Each scene shows the same named points in several views. A view is turned or mirrored, shifted and resized as a whole, has a little noise and may leave points out.
In the rows, 128 means zero.

Scene 1
View 1
(150): [130 131 140 143 181 147 137 172 133  91 158 126 142 160 140 198 179 171
 165  86]
(15): [124 132 158 112  84  98 128 166 136 163 150 199 139 202 137 183 169 137
 117 139]
(104): [ 87 108 106 112  40 129 141 136 156  96 118 160 107 201 140 154 166 169
 111 137]
(52): [120 110 127 154 180 153 137 141 157 104 138  88  71 169 146 179 175 193
 137 125]
(218): [133 103 165 144 189 110 140 146 132 129 153 145 140 159 110 165 192 145
 161 112]
(263): [154  91 204 177 241 110 141 143 115 161 111 110 104 140  80 170 181 148
 117 134]
(97): [113 111 161 125 111 113 181 125 147 116 174 169 149 185 131 182 141 144
 134 114]
(164): [122 133 143 109 100 129 138 179 145 120 141 171 118 182 151 198 183 162
 150 118]
(324): [137 133 166 130 156 146 147 191 127  98 124 144 127 151 130 214 183 167
 158  93]
(327): [130 108 171 149 172 126 157 151 118 102 135 143 163 151  98 180 165 146
 140  90]
(292): [ 95  78 107 158 147 117 117 106 140 100 122 116 130 178  98 109 187 161
 118 128]
(111): [131 119 196 129 129 130 208 142 141 114 163 155 127 167 131 224 123 153
 128 108]
(178): [126 125 185 120 116 113 195 144 137 118 189 186 174 178 132 212 131 134
 145  97]
(197): [ 95 131 106 112  44 115 122 160 126  91 148 202 210 204 127 158 163 137
 120  92]
(160): [108 110 134 108  80 100 125 151 147 137 137 186 124 195 132 152 195 145
 139 140]
(300): [105 115 127 121  79 113 135 143 141 118 141 173 143 197 132 162 166 151
 117 125]
(73): [118 122 140 149 144 154 163 138 149  99 151 107 100 177 149 202 137 184
 115 114]
(145): [107 103 120 155 131 132 129 125 145 116 128 117 106 188 125 152 158 172
  95 135]
(217): [131 121 163 148 162 138 156 156 129 111 141 131 135 163 122 200 155 162
 125 103]
(124): [104 123 111 133  70 119 105 155 130 124 115 164 143 204 124 156 165 156
  85 132]
(235): [126 103 160 151 186 118 160 120 149 130 178 125 117 173 131 173 161 158
 144 123]
(255): [136 119 167 137 166 121 140 163 134 134 143 146 118 166 127 188 183 155
 147 120]
(21): [115  94 159 143 111  87 125 135 114 146 110 177 164 181  79 134 173 124
  94 134]
(56): [118 109 133 148 150 125 116 153 125 114 120 134 138 172 109 157 185 158
 122 115]
(120): [ 92 137  63 123  66 142  71 180 138  90 115 155 142 205 148 150 199 175
 117 113]
View 2
(150): [107 141 130 149 170 133  95 112 153  84 139 135 105 137 105 129 170 133
 151 126]
(124): [194 203 103 115 166 136 135 136 154 120 154 113 125 158 152 158 109 124
 142 157]
(104): [188 172  90 126 179 152 147 135 154 137 148 109 149 144 192 168 128 109
 126 141]
(327): [108 151 145 124 143 146 104 140 113  83 140 109 101 153 111 128 156 122
 160 142]
(111): [111 131 152 126 167 157 149 135 129 121 109  99 115 127 133  93 135  80
 170 126]
(197): [196 222  86 135 149 179 156 155 161 100 148 123 141 168 130 167 157 103
 184 141]
(235): [122 125 150 105 178 126 108 100 126 110 147  95 108 117 128 113 171 127
 158 159]
(21): [172 194 137  83 131 131 124 152 103 105 151 101 108 168 147 157 126 119
 167 191]
(263): [ 89 123 187  85 144  86  70 119  85  92 141 103  68 144 121 113 123 143
 139 183]
(56): [138 161 131 116 155 122  96 127 127  95 155 117 104 153 134 149 142 139
 139 158]
(97): [147 154 131 114 166 162 150 131 134 118 130  95 128 130 139 119 163  93
 178 147]
(160): [180 174 113 112 161 124 137 129 150 123 132 134 131 145 173 167 150 104
 166 180]
(164): [146 158 117 143 171 127 133 125 168 117 116 148 123 141 152 146 142 100
 159 146]
(145): [159 155 122 106 182 129 110 114 132 121 168  89 118 135 152 137 124 144
 117 150]
(292): [159 159 115  96 163 134  90 122 108 101 189  83 120 147 155 168 162 160
 119 167]
(217): [114 145 143 128 164 136 113 127 133  99 135 111 102 141 117 116 136 120
 147 133]
(15): [178 187 130 110 160 122 152 130 159 127 115 135 117 144 147 137 127  89
 188 180]
(255): [120 142 147 122 163 112 107 117 138 103 127 132 100 138 131 130 146 117
 157 160]
(324): [ 99 141 136 154 158 127 104 132 149  91 115 150 103 149 124 135 141 112
 148 127]
(73): [126 131 129 133 195 143 119 109 150 119 146  97 117 121 134 108 129 126
 122 116]
(178): [130 155 141 125 156 170 159 139 137 109 111 107 121 132 116 103 167  75
 205 139]
(120): [197 206  72 148 177 135 117 126 187 105 166 146 135 161 152 188 134 144
 126 139]
View 3
(292): [132 101  90 131 105 149 102 152 123 166 128 133 116 131 134 141 105  84
 150 133]
(160): [113  99 127 118 112 150 140 145 130 127 125 130 127 126 117 151 103 123
 113 125]
(300): [125  99 113 119 117 141 139 144 127 122 126 136 121 125 134 155 104 112
 113 111]
(21): [127  89 132 107  98 134 120 132  99 143 126 147 108 138 124 164 122 109
 143 116]
(218): [115 137 129 129 117 168 132 145 116 147 130 145 129 142 155 139 132 109
 162 129]
(120): [138 115 111 124 125 126 125 128 161 146 120 124 116  98 135 163  79  98
  86 136]
(197): [144 100 119  95 121 147 145 137 128 115 119 137  88 100 148 174 102 114
  90 105]
(263): [110 134 135 145 109 137 114 133  98 164 138 161 152 173 149 134 149  95
 198 132]
(73): [124 127  87 153 136 133 137 148 134 121 136 147 153 144 165 132 113  90
 135 108]
(56): [129 122 118 130 117 139 121 135 126 152 128 145 126 132 148 149 117  95
 142 131]
(217): [126 132 115 137 129 140 138 139 121 128 135 156 140 143 169 143 130  99
 147 116]
(52): [116 137  91 162 131 140 124 150 144 147 136 139 162 146 155 123 109  85
 149 134]
(15): [109 109 142 115 118 136 151 132 120 115 124 134 129 134 123 157 111 132
 114 101]
(255): [112 135 131 136 124 150 140 138 125 135 132 147 144 144 151 140 126 111
 148 126]
(324): [126 141 132 138 135 147 149 134 135 125 134 161 148 135 175 148 132 105
 135 143]
(145): [124 107  91 142 117 126 117 144 127 144 131 137 138 140 137 139 103  87
 138 114]
(97): [121 108 106 122 123 160 151 156 112 106 130 145 124 138 152 144 122 115
 132  96]
(235): [111 133 104 142 123 162 134 155 117 138 133 138 139 151 153 125 125 104
 162 106]
(178): [122 120 121 115 130 166 166 151 106  92 131 154 121 139 168 148 136 124
 132  88]
(111): [120 115 110 134 133 148 161 151 108  92 139 164 148 152 168 141 138 113
 140  98]
(124): [130  97 115 119 115 116 128 129 130 133 123 135 119 122 126 163  95 104
 106 112]
View 4
(217): [151 115  96 141 165 107 166 182 137  92 123 145  99 108 115 172 120 100
 112  97]
(218): [120 127 103 160 160 113 172 157 113 101 106 122 122 109 173 186 102 128
 123 101]
(197): [194 112  95 124  97 181 239 224 107 156  99 120 141 109  88 108  43  77
 134 161]
(97): [157 122 114 133 121  87 199 188  99 110 131 128 118 131 108 114  94 126
 149 126]
(178): [159 116 123 134 148 100 212 185  83  94 127 141 103 158  77 117  79 156
 139 111]
(164): [143 144 120 116 168 123 199 185 144 120 102 147 162 109 106 121  87  77
 153 101]
(104): [177 143 111 104  89 102 200 205 152 139 120 125 166  86 115  89 106  27
 164 156]
(145): [153 126  78 129 105  86 147 196 156 137 131 117 118  79 157 145 137  64
 143 116]
(324): [140 126 114 139 204 125 183 172 146  80 105 161 131 103 105 175 107  86
 111  89]
(56): [150 125  85 140 134 132 165 182 144 125 106 123 124  90 161 177 110  78
 118 115]
(52): [115 117  91 151 167  60 136 182 165 107 137 141 131  48 152 163 151  65
 143  82]
(120): [164 121  78 123 122 174 198 226 168 178  94 127 177  44 121 124  75  10
 146 131]
(124): [182 141  81  99  93 147 181 210 157 166 106 119 137 105 129 121  93  50
 141 132]
(235): [119 120  98 155 141  67 156 171 114 109 134 121 112 101 163 157 125 131
 145  95]
(111): [160 128 124 121 156  65 182 177 116  74 139 154  95 151  80 127 121 133
 134 100]
(21): [180 154  92 111  79 150 178 171 126 138  94  98 113 154 180 162  96  99
 118 149]
(15): [158 165 109  91 127 138 194 186 133 154  94 125 145 160 125 106  71 107
 161 103]
(150): [122  96  98 166 196 119 177 186 129  98 119 150 124  70 116 176 101 102
 120  83]
(327): [153 110 100 155 154 122 179 170 116  82 114 134  96 116 134 190 108 119
  97 117]
(255): [127 139 107 135 172 109 167 166 137 106 106 137 129 117 146 165 109 110
 132  85]
(300): [167 136 102 116 106 124 197 199 130 143 112 121 144 113 125 114  87  78
 151 135]
(73): [146 110  92 134 153  62 153 200 152 106 148 150 107  79 101 135 142  81
 143  88]

Which points are out of place in each view (at most two, in the order of its rows)? Write none if all are in place.
view 1: none
view 2: (56)
view 3: none
view 4: (217), (235)
